Each row is a point on a landscape with many peaks, with its height.
A climber steps from a point to the highest of its 2 nearest points, and stops where none of them is higher. Distance is the straight distance between rows; heights are no part of it.
bel (h 536): [-28.0   4.3  -2.1   7.0  -6.4  13.8  -8.8   8.2   9.1  12.8  -7.1  11.5
 -36.9   4.6  17.4  24.4  -6.6  21.5 -23.5 -10.4  -8.5  10.1   6.7 -15.4
  -8.6  25.9  17.4  -4.8]
rire (h 332): [-30.8  10.2  18.9  -8.2  29.7  20.0 -11.4   5.5 -12.8  44.3 -17.8  22.4
 -16.6  24.4 -12.6  29.0  -5.3   2.3 -43.1  -8.5   0.4  20.0 -16.0 -14.3
   1.3  22.6  17.9  -3.1]
puv (h 321): [ 40.7   8.3  16.5  11.2  -1.1   0.0 -13.8  -7.4 -58.2 -51.4  24.8  15.6
   4.5  -7.1 -17.3   9.8  10.4  -7.8  20.0  12.6 -11.6 -23.4  13.2  33.6
  31.3  -8.2 -17.9  -8.5]
Sim (h 164): [ 28.2  18.6  20.8 -16.5 -10.0  -5.7   2.7  -0.7 -44.9 -39.3  28.1 -19.2
  14.7  12.2  -8.0   5.9  12.8 -10.7  20.3  11.3   9.3   8.7   3.6   5.3
  19.2  -3.5 -26.1  -4.2]
noz (h 149): [ 28.5  12.4  10.7 -22.4 -14.1   9.1  -9.6  -8.7 -38.6 -46.4  26.2 -20.5
  21.5 -11.4  -5.1  -1.7   5.7 -12.6  26.4  22.8  -3.8 -11.2  14.7  14.0
  17.3   5.8 -24.5 -13.1]
gaba (h 627): [ 24.5  11.4  22.4   5.2 -15.3 -29.1  10.8   1.0 -20.2 -49.6  44.0 -22.3
 -11.1 -12.1   9.0  -2.2  -1.8   0.5  28.4  35.3  19.3   5.1  -1.1  -7.2
  24.4   7.8 -27.3  -7.7]
nes (h 419): [ 13.1 -15.3  -9.7   4.7 -12.4   4.7  -4.1  -6.2   2.5   9.8   6.6 -10.8
  20.8 -13.9   2.5 -12.2 -26.2 -10.0   4.0  -7.2  -4.8 -25.1 -23.6   3.1
  -2.8  18.7   1.8  -5.2]
Gufi (h 425): [-21.8  -7.0 -26.4  12.4  10.0   6.4   1.4   8.8  39.4  16.1 -27.9  11.2
 -12.2 -12.0   8.5  -1.0  11.5  26.9 -11.5   4.6  -7.1   5.6  18.7   2.8
 -21.3 -21.7  17.9  -5.0]
pafev (h 458): [ 39.2  -2.2  -4.0   4.3 -30.1  -1.8  -9.3 -11.4   1.2 -10.9  17.9 -15.7
   4.2  -6.0  -0.1 -10.0 -27.7 -17.0  13.2   3.1  -9.7 -23.2 -11.0  -0.2
   8.9   9.8 -14.9  10.8]
goze (h 588): [  5.6  -6.7 -12.5 -10.5 -25.7  13.9  -1.0 -11.2   8.6 -30.2  -1.3 -24.7
  -6.9 -14.6   6.6 -18.8 -14.5  12.7  38.1  12.5  -4.3 -21.5   7.8  -2.4
  -6.6  13.2  -7.5 -15.5]
logil (h 312): [-17.3  11.8  -2.9   1.3 -18.1  -8.6  10.0  21.3   8.3  21.8  -3.6  -4.8
   1.3  -1.6  10.4  15.7   0.5 -22.3 -17.6 -22.1 -10.3  11.1 -14.8   5.3
   3.9  -5.6   7.1  24.5]
Sabuk (h 358): [-29.6   3.3   6.6  -2.4  32.6  22.0 -13.0  -6.1  -1.9  44.0 -22.3  33.1
 -11.0  -4.2  -1.2  22.8 -18.2  -2.9 -40.4   5.0  -7.0  -3.1  -3.6 -10.7
 -16.5  21.5  24.2   4.0]
bizig (h 49): [ 21.3   3.6   8.5   3.1  12.3 -15.9  -2.1 -20.5 -25.5 -16.4  22.1 -16.4
   3.3  21.7   6.6  -9.3  -1.0   1.5  23.4 -13.6  33.3  28.7 -28.2 -21.3
   0.6   0.5  -8.8  15.3]
Safot (h 542): [-58.0   6.4 -10.0   7.2  30.7   1.1   7.3  36.8  37.8  58.0 -24.0   6.4
   2.9  12.5  -4.3  10.8  17.3  -8.4 -20.7   6.9  -2.7  27.0  -5.7   1.1
   8.3 -25.0  13.7   8.0]
nopan (h 82): [-13.4  -9.9 -27.0  -2.3  16.9   2.3  11.5  -8.3  10.0   8.3 -15.6 -17.3
   7.8   4.9  12.9 -16.2   5.0  18.6  -2.2  -5.3   8.5  14.8  -3.3   2.9
 -16.3  -5.1  11.0  -4.8]
vama (h 704): [ 27.6   8.1  15.8   3.7 -18.8 -14.7  -7.4  -1.7 -25.6 -53.1  43.2 -12.4
  -9.8 -20.4  -5.1  -4.4  -7.5  -0.5  42.3  46.0  11.0 -14.6   6.2   5.8
  27.3  22.4 -29.3 -21.4]
resi (h 510): [-13.3   1.8   7.2 -11.1  14.6   1.7  12.9  -4.0  -9.7  17.0 -15.1   7.9
   1.8  14.2 -11.5   0.2  12.4  -1.2 -32.1  -5.5 -11.3   2.7   2.5  14.2
  -7.2  -9.0  -2.0  -2.0]
Podu (h 404): [ 24.3  -4.1   7.2  15.6 -18.8  -0.1  -8.2 -16.6   8.2 -31.6   8.4  10.4
 -17.8   5.5  11.0 -12.3 -15.7  11.6  24.0   3.9   7.8 -15.3   8.7 -20.5
  -5.9   6.0  -7.8   9.8]
Sonef (h 197): [ 20.3  -0.3  28.7  -5.1  17.2  -3.4   2.7  14.9 -40.4  -9.0  22.2   5.1
  12.0   4.2 -14.9  22.3   7.9   4.4 -31.1   7.4 -10.2   0.7  -2.3  16.8
  37.9   2.2  -9.8 -22.9]
mor (h 432): [ -9.5   3.3  -4.1 -13.4 -29.2   1.4  12.3   7.8   0.2 -15.3   1.1 -28.5
   3.8  -6.2   3.6  -4.3  10.7  -7.9   7.4   0.2  -4.2  -8.3   4.7  19.4
   0.5   8.6 -18.0   1.2]
geme (h 285): [  1.7   1.6   2.2   1.3 -16.4  -6.5   5.2   8.8  17.5  -0.6 -10.9  14.8
 -10.2  -4.4   4.5   2.0   9.5  15.0  -0.5  -1.8 -11.3  -6.0  23.0   1.5
 -12.0  -5.6   4.2  -4.1]
rosu (h 643): [-13.5 -21.3   4.6   7.7  32.9  13.1  -1.2 -18.3   2.2  10.7 -17.6  22.3
   7.7 -19.9 -10.2  -7.2 -10.2  18.2  -4.5  -1.6 -14.9 -22.0  17.1  -1.6
 -26.2   7.2  21.4 -26.5]
Dubi (h 107): [ 15.4   1.4 -20.1 -23.2  -5.2  10.8   0.7 -18.8  22.6   2.4 -22.3 -12.5
  32.0 -19.2  -0.7 -16.1   3.8 -13.7   6.5   6.9  -8.7   3.7   9.6  22.9
 -19.7 -18.8  -3.2  16.4]
kiz (h 372): [-31.9   1.5 -23.3 -16.1  18.9   6.2  10.3 -13.4  26.6   8.0 -24.1  -3.5
  -7.6 -23.8   0.5 -22.1  11.9  -4.2   5.3  31.3  -7.9 -24.5  23.5  39.7
 -17.8 -10.8 -12.9   6.0]
vipug (h 725): [-19.2   8.6  18.5  -1.1   7.8  -5.3  -1.8  30.6   0.4  42.9  -0.3   4.5
  -0.7  22.9  -8.5  24.3  -3.2   6.7 -21.4 -17.6  -7.3  29.1 -23.4 -30.0
  22.5  13.3  19.9  -7.7]
bedi (h 62): [ 11.8  -5.0   1.9  -8.5   5.7  -4.6   2.9 -12.7  -7.6  -6.5   0.5  -9.9
  10.0  31.0   5.4 -13.9   6.0  15.1  14.2 -17.1  20.2  26.8  -9.3 -20.3
 -12.2 -12.7   2.5   4.7]
fusa (h 399): [-22.6   6.5 -16.6 -15.8  -0.8   4.5  16.8   6.3   8.7   7.3 -16.7 -16.6
   0.7 -12.5   0.2  -9.4  17.5  -3.9  -0.3  13.8 -10.6  -9.0  21.8  36.8
  -7.3  -8.7 -12.8  -2.1]
Feser (h 297): [ 30.1  -3.7   9.3  -6.9   7.3  12.7  -6.9  -9.5 -50.2 -34.0  12.2  13.7
   2.0 -21.6  -6.1   3.4   8.8   7.0  18.2   8.5 -10.9 -23.8  14.4  34.5
  28.7   6.3 -12.4 -29.9]
Viv (h 645): [-26.8 -24.3 -50.8  27.8  19.7  14.0  -8.3  17.0  31.4  25.7 -35.7  23.6
   9.8   9.3  19.0  -2.7   4.6   2.7 -14.2  -6.0  31.1  15.0  -0.4 -19.8
 -23.1 -20.3  20.1  16.8]
Gibi (h 237): [ 17.8 -13.0  11.0  13.5  16.4   4.9  -3.5   1.4 -39.9  -8.3  29.1  18.4
  -3.5   5.3   9.1  14.8  -4.0  24.4 -12.4  -5.8   2.4   4.4 -20.3 -10.1
  24.3  14.2   9.1 -20.1]
Gapo (h 559): [  8.1  10.8  17.1  -0.3  -6.6 -16.3   2.2  -6.1 -12.7 -42.4  29.1 -21.2
  -9.7  -4.2   7.9 -13.8   4.4  17.3  42.9  25.3  20.0  15.7   1.2 -20.3
   4.0   8.2 -17.9 -13.3]
vamo (h 492): [-45.8  -7.6 -14.2   7.1  16.4  15.1   0.3   4.6   9.8  29.0 -14.4   9.0
 -27.7  10.7  15.7  17.9   5.8  11.1 -32.9  -9.3   9.9  13.7  -4.3   3.5
 -18.8  19.0  15.2  11.9]
reb (h 615): [ 33.1  -6.8  10.8   6.6 -19.2   5.1 -15.0 -14.4  -5.3 -45.1  26.7  -8.0
  -5.5 -14.1  -2.8 -18.9 -21.4   5.0  44.1  18.9   2.8 -25.0  -4.1  -5.1
  14.6  18.2 -22.6 -15.4]
ter (h 574): [-39.1   2.2 -23.2  10.6  49.9   4.3  -6.6  19.9  44.6  65.4 -29.2  31.8
   2.4   7.1  -8.6  16.2  17.1  -8.0 -31.0   8.6  15.5  24.3  -5.2  -4.9
  -4.0 -35.3  25.3  16.5]
Regar (h 497): [ 15.4  22.8  16.0   2.6  -9.7 -23.4  -4.5 -24.9   0.1 -36.6  30.0 -22.9
 -19.2  -7.7   9.3 -20.5  -8.9  -9.5  45.0  27.5  30.1  11.4   3.9 -28.8
  -1.0   2.6 -28.3  21.7]
vige (h 515): [-45.5  -3.6 -29.1   6.8  20.4  -1.3  13.1  32.7  33.8  39.5 -20.6  -7.9
   0.2  13.7  12.4  -0.9  24.3   0.5  -4.4 -10.5  12.3  26.3  -8.1   1.1
  -0.7 -23.3  12.8   3.9]
kat (h 261): [ 13.9   7.1   6.8 -19.0 -22.1 -10.8   2.7   0.1  19.6 -14.8 -10.3   8.8
   4.1 -21.9 -16.3  -1.1  16.2   8.9  14.0   6.2 -17.0 -20.9  35.9  11.7
 -16.3  -8.8  -0.4 -16.1]
Fivan (h 310): [ -2.6   8.8   4.3   8.4 -21.3 -20.9   2.6  23.3  28.9   2.9  -0.3  13.0
 -10.2  -0.3   5.2   2.7  -3.4   7.6   9.4 -18.6  -1.3   9.5   6.1 -30.1
  -0.6 -12.7   8.8  11.4]
tep (h 502): [  5.2  -3.1  21.4 -13.9  21.0   1.6  12.1  -1.5 -24.7   5.3  -7.0   9.7
   5.1   6.4 -20.3   1.3  16.2  27.9  -3.7  -0.7  -7.7  -2.6  15.1   4.4
   3.5  -0.3  -0.8 -46.0]
fatog (h 293): [  5.0  10.2   0.2   2.6 -28.2  -8.3   2.8   2.4  -5.8  -4.0   2.6 -12.7
  12.3   4.8  -0.9   1.6  -2.1 -39.7  -2.6 -21.3 -19.0  -0.5  -7.5  14.2
   2.1 -13.3  -2.3  26.2]
Mon (h 386): [  9.8  -4.9   0.4   0.0 -13.6  -3.7  -3.8   7.4 -10.0  19.4  12.6  -0.8
  15.5 -13.3   2.7  13.0 -21.7 -14.4 -27.3 -12.8 -13.3  -7.2 -21.6  -0.5
   6.0  12.0   9.9  -0.6]
pim (h 364): [ 19.8  -3.6 -15.9  -0.3  -8.9  -6.4  -4.9  -8.0  13.1   4.3  -2.1  11.3
 -10.1   1.9  10.0   8.2 -15.7   9.3 -23.4 -23.7   3.0   6.8  -5.3  -9.6
  -4.4  -1.8  12.2  18.7]
duros (h 29): [ 11.0  -5.3   4.1 -10.8  -0.9  13.3   1.4 -23.8 -32.5 -16.8   7.8 -18.6
  10.4   5.0   6.8  -6.6   5.4  -4.3  16.0 -10.3  10.0   2.9 -11.7  10.2
  -4.3  10.8 -12.1   5.8]
pigav (h 450): [ 19.5   3.4  28.2 -22.0  13.1  -9.3   9.7  -1.7 -12.9   4.2  -6.0  -1.3
  28.8  10.9 -27.2   0.5  16.7   2.0 -15.6   0.8  -7.8   8.0  13.9  12.3
   8.2 -13.4  -1.4 -27.0]
nub (h 560): [-27.7   9.5   6.3 -12.7  29.6  -4.0  12.6   8.0  20.2  41.4 -25.1  10.4
  -5.3  27.0 -16.6  11.0  14.2   6.6 -45.0   1.0  -2.8  19.2  -4.4   7.2
  -0.6 -13.8  10.7   1.1]
kuf (h 369): [ 14.1   5.0  27.0 -13.4 -20.4 -21.4  12.5  17.7  -7.2 -23.3  16.6 -15.2
  10.1   1.0  -5.7   4.8   7.2   7.9   8.7   2.2  -4.6  10.4  12.9  -8.1
   7.6  -8.2 -13.2  -6.9]
punor (h 270): [ 21.8 -15.2  11.9  -5.2   4.8   9.1  -6.0 -15.2 -24.2 -18.1   6.1  21.6
   2.0 -31.7 -13.6   0.9   4.0  14.4  16.4  16.0 -18.8 -37.8  20.8  19.5
   4.9  12.9  -1.5 -35.8]
Livo (h 420): [  5.6   9.4  17.5 -10.6  -4.4  -1.8   4.5  -3.3 -29.6  -6.0  -0.7  14.0
   6.3 -10.1 -19.1  11.9  12.2 -19.0 -11.5   7.4 -24.3 -27.5  17.9  36.0
   1.0   1.3  -7.7 -12.3]
ruzu (h 120): [ 21.3  -4.2   1.4 -12.7  -4.2  14.3  -3.0 -24.8  -2.2  -4.1  -7.7  -6.7
  25.9 -17.3  -9.6 -12.4 -12.7 -22.1  10.5  -0.3 -13.7 -26.0   6.5  28.5
 -15.8  -0.1  -1.9   8.8]
zer (h 462): [ -4.3  15.6  -3.7  -7.6 -34.9  -4.9   2.3  -0.9  14.9 -27.0  13.1 -39.6
   3.1  -4.9  14.1  -8.1   3.8 -16.8  34.4  -1.4   7.0   6.9  -4.8   3.9
  -4.0   3.4 -19.9  20.5]
bobu (h 396): [-31.3  -4.1 -17.1   1.8  33.0   4.0   9.2  -1.1  33.4  22.9 -25.0  19.5
  -8.6 -10.7   0.6  -7.1  16.8  10.1 -14.6  15.3  -8.4  -9.4  28.7  29.3
 -20.1 -20.9   5.2   0.0]
fono (h 504): [-22.0 -11.5 -20.3  13.3 -24.1   7.6   2.0   4.3  21.3 -13.2   7.2 -25.9
 -29.3  -4.6  10.7  -6.2 -11.5  13.0   3.3   0.2   1.6 -16.1  -7.3   2.0
   1.4  38.4   1.5 -16.3]
Saboz (h 306): [ 10.1   4.6  16.2   8.4  -1.9 -12.5  -4.3   4.5  -0.8  -5.9  -5.0  14.7
 -28.6  40.7  -1.6   8.6  -0.1  10.8 -10.9 -23.6  17.7  22.5  -2.6 -31.8
   5.8  -9.4   5.4  23.0]
Tosar (h 527): [ -0.3  -1.1 -34.5  -1.1  -7.9 -14.5   4.4  12.7   7.7  17.7  -3.3 -18.8
  12.8   6.7  13.4   1.8   3.2 -20.1   9.9 -28.7  20.4  19.3 -27.0 -19.1
  -6.0 -19.0   9.9  21.7]
faz (h 654): [-19.7   7.1  -5.0  -9.7   5.2 -13.1   5.7  33.6  24.3  35.6 -11.9  -0.6
   0.0  28.8  -7.3   8.2   6.3   6.1 -18.9 -24.1  -0.1  34.1 -10.4 -22.0
  21.9 -17.8  19.5   3.1]
Gib (h 464): [ -6.0  -0.4  19.5 -18.8  30.0  -3.2  13.0 -18.6 -11.4   8.5 -13.4  13.6
   5.0  -9.5 -21.0  -2.9  10.3  -8.6 -23.5   6.5 -19.9 -19.2  17.1  28.7
 -10.5  -0.4  -3.2 -11.3]
ragi (h 243): [ 12.6  -9.7   6.1 -14.8   1.4  -2.4   2.9 -11.5  11.0  -4.9  -8.7  10.6
   8.1 -35.1 -17.9  -6.7   4.8  12.9   6.6  14.2 -20.1 -37.8  32.1  25.7
 -18.1  10.3   7.9 -37.4]
Mulet (h 498): [ 17.6  -0.5 -10.9  -3.4 -38.1   8.8  -9.7 -16.9  24.9 -27.7  12.2 -28.4
 -10.2   7.0   2.6 -22.5 -26.3 -19.1  34.5   6.2   9.4 -16.3 -19.6  -2.6
  11.0  19.8 -18.4  14.6]
zuris (h 439): [-11.2  -9.7 -18.2   2.4  -9.8  11.4  -1.4  -5.6  31.4  21.0 -18.7   4.3
  22.5 -18.0   1.9 -15.8 -15.9 -22.3   1.0  -3.0  -2.7 -28.0  -7.1   9.0
 -21.7  -5.9   8.5  21.4]
konom (h 339): [  7.7   3.0  17.3   7.5 -18.5 -23.6   9.5  11.8   6.4 -16.6  20.1  -7.9
  -4.3   3.5   6.5  -9.9  -2.5   2.1  23.4  -6.5  -0.3  13.8   0.7 -23.4
   5.1  -4.3 -12.6   8.0]
zepeb (h 377): [ 37.6   8.4  25.7  32.6 -15.5 -12.7 -10.8 -13.0 -34.1 -45.1  42.7  12.5
 -10.5  -6.2   0.5  -0.9 -11.1 -21.3  32.2  17.4   8.1 -16.5 -16.4   4.9
  29.9  -5.9 -23.2   9.2]
Ses (h 406): [ 22.7  10.4  22.8 -30.9  -8.9  -9.5   9.4   2.6  -9.0 -21.2   3.0 -13.6
  28.2   2.6 -20.4   1.1  24.4   5.7   0.8  14.5  -7.2  12.2  31.9   3.8
  -1.1 -17.8 -12.0 -15.0]
vil (h 541): [ -0.4  -9.6  -9.3   8.1 -34.6  -2.3  -8.0   1.1  26.6 -21.1  12.3 -24.2
 -22.7  -6.9   8.8 -17.5 -21.9   8.4  27.2   9.6   4.3 -18.6  -2.0  -6.9
   6.9  23.2  -6.8 -12.0]
nagur (h 38): [ 30.7  -2.9   0.4  -4.9  -4.7   0.0  -9.0 -29.4 -28.2 -30.0  22.2 -26.5
  11.1   7.6  11.7 -13.2  -9.1  -9.6  25.9  -2.7  19.8  11.9 -26.3  -6.6
   6.3   3.6 -12.0  12.4]
zadi (h 367): [  2.5   2.0  17.5   9.5 -11.7   1.0  -9.0  -5.9 -20.2 -20.3   9.4  20.4
 -25.3   5.2   7.3   0.3   5.0  15.7   9.8 -13.9   3.3 -11.2   7.7 -15.7
  -2.9   3.9  -7.0   2.5]
Gidi (h 331): [ 14.9  10.6   0.2   7.4 -13.4 -10.9  -6.8 -13.8   0.5 -19.1   5.4   3.7
 -17.4  25.7   7.0  -1.5  -2.8  -4.7  -4.6 -19.5   8.9  11.4  -0.6 -14.3
  -5.9 -11.1  -3.6  34.2]
rar (h 493): [  2.2   8.2 -17.6  -3.8 -28.0 -19.3   6.2  13.3  15.0  -6.1   7.0 -33.4
  14.2  -0.9  12.8  -8.5  -5.3 -20.7  23.8 -13.4  14.1  18.4 -18.1 -11.6
   1.6  -6.6  -3.7  23.2]
par (h 409): [ 38.9  11.4  31.7  30.6  -4.9 -20.0 -15.4 -23.8 -16.3 -35.9  42.9  -0.2
 -16.9  -4.6   5.6 -17.6 -23.9 -22.9  37.9  33.7  22.5  -5.9 -13.7  -9.8
  19.1   4.7 -35.2  19.7]
giti (h 333): [  2.1  20.5   4.2  -5.3  -4.4 -11.6  -2.4  20.8  -2.5  32.1  -0.6   6.6
  -0.7   7.8  -8.8  30.7  -7.7 -18.6 -45.0 -25.5 -21.0  16.2  -8.5  -0.9
  13.2  -5.5  16.5  24.7]
dakef (h 603): [-24.4   9.7   5.2 -11.5  18.8   2.3   1.8  23.9  21.3  39.1 -25.0  -4.3
 -12.2  34.9 -27.5   8.9  16.5  16.7 -35.2 -11.0   0.6  27.8  -4.0  -7.6
  22.7  -5.6  12.9 -12.8]
Mot (h 72): [ -8.2 -18.1 -25.7  -4.5  14.0   8.7   5.7  -6.5  -5.5  -5.0 -12.5 -11.2
   1.0  22.7  18.0 -11.9   3.6   7.9   2.3 -23.0  29.3  23.3 -16.1 -16.6
 -17.5   3.7   5.2  12.2]
kifu (h 179): [ 35.9   4.2  21.7  -6.8   3.5  -7.1   7.2   2.6 -49.2 -25.1  23.9 -10.7
  21.2   7.6 -16.2  13.8  12.8  -4.0  -4.4   4.8  -3.2   6.6   0.1  17.7
  28.9  -1.1 -14.2 -15.7]
tipa (h 489): [-51.3  -4.8 -18.9   7.0  10.7   5.5  16.0  15.5  22.6  32.7 -18.3  -8.3
  10.8  -7.5  13.3  -9.0  14.8  -9.5  -0.6   4.8  -2.4   6.2  -6.0  11.9
 -13.5 -17.3   8.1  11.3]
luf (h 571): [-17.7  -3.4  17.8  -0.2  35.5   8.0   4.2  -4.7  -5.6  19.7 -15.2  26.7
  -7.3   2.1 -19.9   4.1   8.0  27.0 -20.6   8.0 -18.8  -9.5  24.0   1.1
 -16.1   7.2  17.2 -42.6]
dufa (h 653): [-27.2  10.4  25.0  -0.2  -2.8   0.1   2.8  27.6  -3.2  28.9   0.1  15.9
  -2.4   3.2  -8.8  26.7  -1.7  12.9 -20.5  -3.6 -20.2  12.4   0.1 -21.0
  15.2  13.4   8.9 -21.3]
gamis (h 591): [-42.6  14.9   3.6   4.3  12.1   7.4   0.1  22.3  11.9  32.8 -14.3   8.1
 -18.3  -0.6  -2.9  32.5  -0.1  20.7 -35.1   7.4 -16.9  16.0   5.3 -12.0
   2.5  20.2  20.7 -12.2]
solat (h 258): [ 20.2   2.5  27.4  13.2   9.3 -14.4  -1.3   1.0 -35.1 -17.5  28.8  13.6
 -19.1  23.2   4.2   8.5   3.1  18.8   1.8  -6.5  14.0  10.0 -14.1 -11.3
  28.7   4.3  -5.3 -10.1]
Daga (h 602): [-11.6 -10.2 -50.6  15.2  -1.2   8.3  -5.4  15.2  28.1  11.4 -24.6   9.2
   9.3   8.6  25.2  -8.0   9.8  -6.9   3.4 -18.3  29.7  22.7  -4.8 -16.8
  -6.3 -26.2   8.0  37.5]
sovit (h 134): [ 34.1   1.5   6.2 -21.2 -11.9  21.5  -5.9 -22.7 -22.4 -27.1   7.7 -14.2
  28.8 -19.1 -14.8  -8.5  -8.4 -23.4  22.2  17.1 -21.2 -22.8  10.3  25.1
   6.7   5.0 -20.3  -5.4]
nof (h 463): [-26.5 -14.7 -36.5   8.4  -7.1  17.3  -0.1   6.6  33.6  22.7 -22.0  -9.8
  15.5 -12.4  18.2 -14.5   3.6 -14.9  10.9  -2.3   8.8  -5.1  -9.4   8.5
 -13.7 -11.2  -0.4  17.8]
Zulen (h 346): [ 46.6  20.1  21.2  12.2 -16.0  -1.9 -10.4 -20.0 -34.3 -44.5  30.4   4.0
   2.9  -2.9 -11.8   9.6  -6.4 -24.1  19.4   3.3 -12.6 -21.8  11.6  12.1
  17.8  -6.7 -10.0   4.4]
Datep (h 461): [-50.1 -18.3 -26.1  18.7  19.8  22.6   0.9  -0.6  16.6  14.2 -25.1   4.1
 -23.3  -3.7  14.3   2.8   4.0  11.3 -18.7  -2.1   0.8  -8.2   6.2   5.9
 -29.4  15.3  13.4  -2.7]
lirun (h 606): [-31.8 -10.8 -35.5  15.6  30.2   5.0  -3.8  16.5  33.0  46.3 -33.5  33.2
  14.7  -3.9  -1.7   4.1  10.7  -2.4 -20.7  -3.4  14.0  13.0  -3.4 -10.9
 -10.3 -24.0  27.0  15.2]
pav (h 414): [-17.5 -17.9  -9.8   4.8   8.1   7.1  -0.7  -1.2  26.7  32.6 -23.6  24.4
  14.8 -15.0  -2.1  -4.0  -8.8  -9.7 -13.2  -0.9  -9.3 -16.6   0.1  -3.9
 -31.8  -4.1  17.8   7.7]
mup (h 281): [  5.1   5.2  24.4   1.3   2.4  -6.0   0.4  11.5 -24.6  -1.0   8.8   5.2
 -14.9  34.9  -5.2  11.1   5.7  10.0 -12.5 -24.6   6.2  15.7 -10.6 -14.5
  15.6   7.1   1.4  -5.1]
loz (h 562): [  1.6  -6.5 -42.8  10.8  -5.7 -19.8  -4.8   7.0  17.3  10.2  -5.9   1.7
  -4.1  17.9  20.7   0.8  -0.1  -8.5   6.1 -29.5  37.7  26.7 -23.3 -36.5
  -8.6 -17.1  14.5  40.6]
fola (h 357): [ 18.7   7.6  15.1   2.0   0.2  -4.4 -11.1   3.3 -16.3  27.6   9.7  13.2
  18.9  -3.0  -8.2  31.1 -11.6 -22.5 -38.9 -11.5 -21.5   5.9 -12.7  -0.9
  10.6   6.5  16.9  11.3]
gifov (h 93): [ 10.6  -3.6 -18.2 -21.7   2.0  -2.2   9.9  -7.5   0.0  -1.9  -4.2 -27.6
  19.5 -11.9   6.9 -14.8  -3.0   7.9  -3.7  -0.5  -0.3  11.6  -4.8   6.6
  -7.9 -10.0  -1.2   0.6]
vunin (h 644): [ -5.4 -17.2  -7.3  -8.4 -10.9  26.2  -4.9 -16.5  18.2 -12.1 -16.0 -12.2
  -0.1 -16.7  -3.4 -25.8 -13.7   6.6  27.8  10.2 -11.1 -38.5  13.8   7.2
 -20.8  21.0  -2.7 -18.9]
Palib (h 719): [-20.2 -18.9  -7.5  -2.0  17.3  20.6   8.2 -16.6   6.7   0.4 -18.9   4.2
   1.7 -23.2   2.7 -24.2  -8.8   3.8   2.2   9.2 -11.5 -36.1  13.3   9.2
 -28.2   9.5   5.9 -20.5]
boku (h 216): [ 21.7  -3.7  19.9   5.6  17.5   1.6 -10.0  10.8 -42.7  20.3  22.1  17.9
  12.5   6.5 -11.7  27.0  -2.9  10.3 -32.4  -3.9 -10.2   9.4 -24.6  -1.2
  37.3   8.0   7.2 -18.9]
Fusum (h 471): [-34.6 -15.3 -29.8  17.7 -11.2  18.5   1.5   7.9  28.1  -2.9 -14.0 -18.6
 -28.3  -6.2  16.6  -5.4  -1.2  15.7  -0.1   0.3  -2.6 -15.2   4.0  16.0
 -16.7  11.4   6.4 -11.8]
lemav (h 393): [  0.1  -2.4 -23.2   4.1   1.1  -3.0   1.2  11.1  28.6  25.7 -16.4  11.8
  -5.0   2.8   8.0   8.4  -4.7  14.8 -25.8  -9.7  -2.1  17.5  -1.4  -5.6
  -5.5 -13.3  19.4  10.6]
Gota (h 385): [-13.0  -9.8  10.5   4.2  17.3  14.8  -8.8  -7.7  -8.5  36.1 -13.2  37.6
   8.2  -4.5  -6.0  11.1  -8.1 -15.8 -27.8  -9.4 -10.3 -19.2  -1.9  -3.0
 -25.3   8.9  13.8   6.4]
puvis (h 451): [ 25.4   2.1  16.6  24.3  -7.3 -11.3 -10.5 -28.2  -2.4 -33.8  28.1  -0.7
 -26.8   1.9  15.0 -23.5 -22.1 -10.6  35.3  23.5  25.7  -2.5  -1.1 -29.2
  -4.3   7.6 -25.0  15.0]

For each start below, name the point where the climber stops.
Dubi | Gufi
zuris | Viv
Gib | vipug
nagur | Gufi
Zulen | vama
Podu | vama
giti | Palib
kat | Palib
Sonef | Gufi
Datep | vipug
fusa | Viv
Fusum | Palib
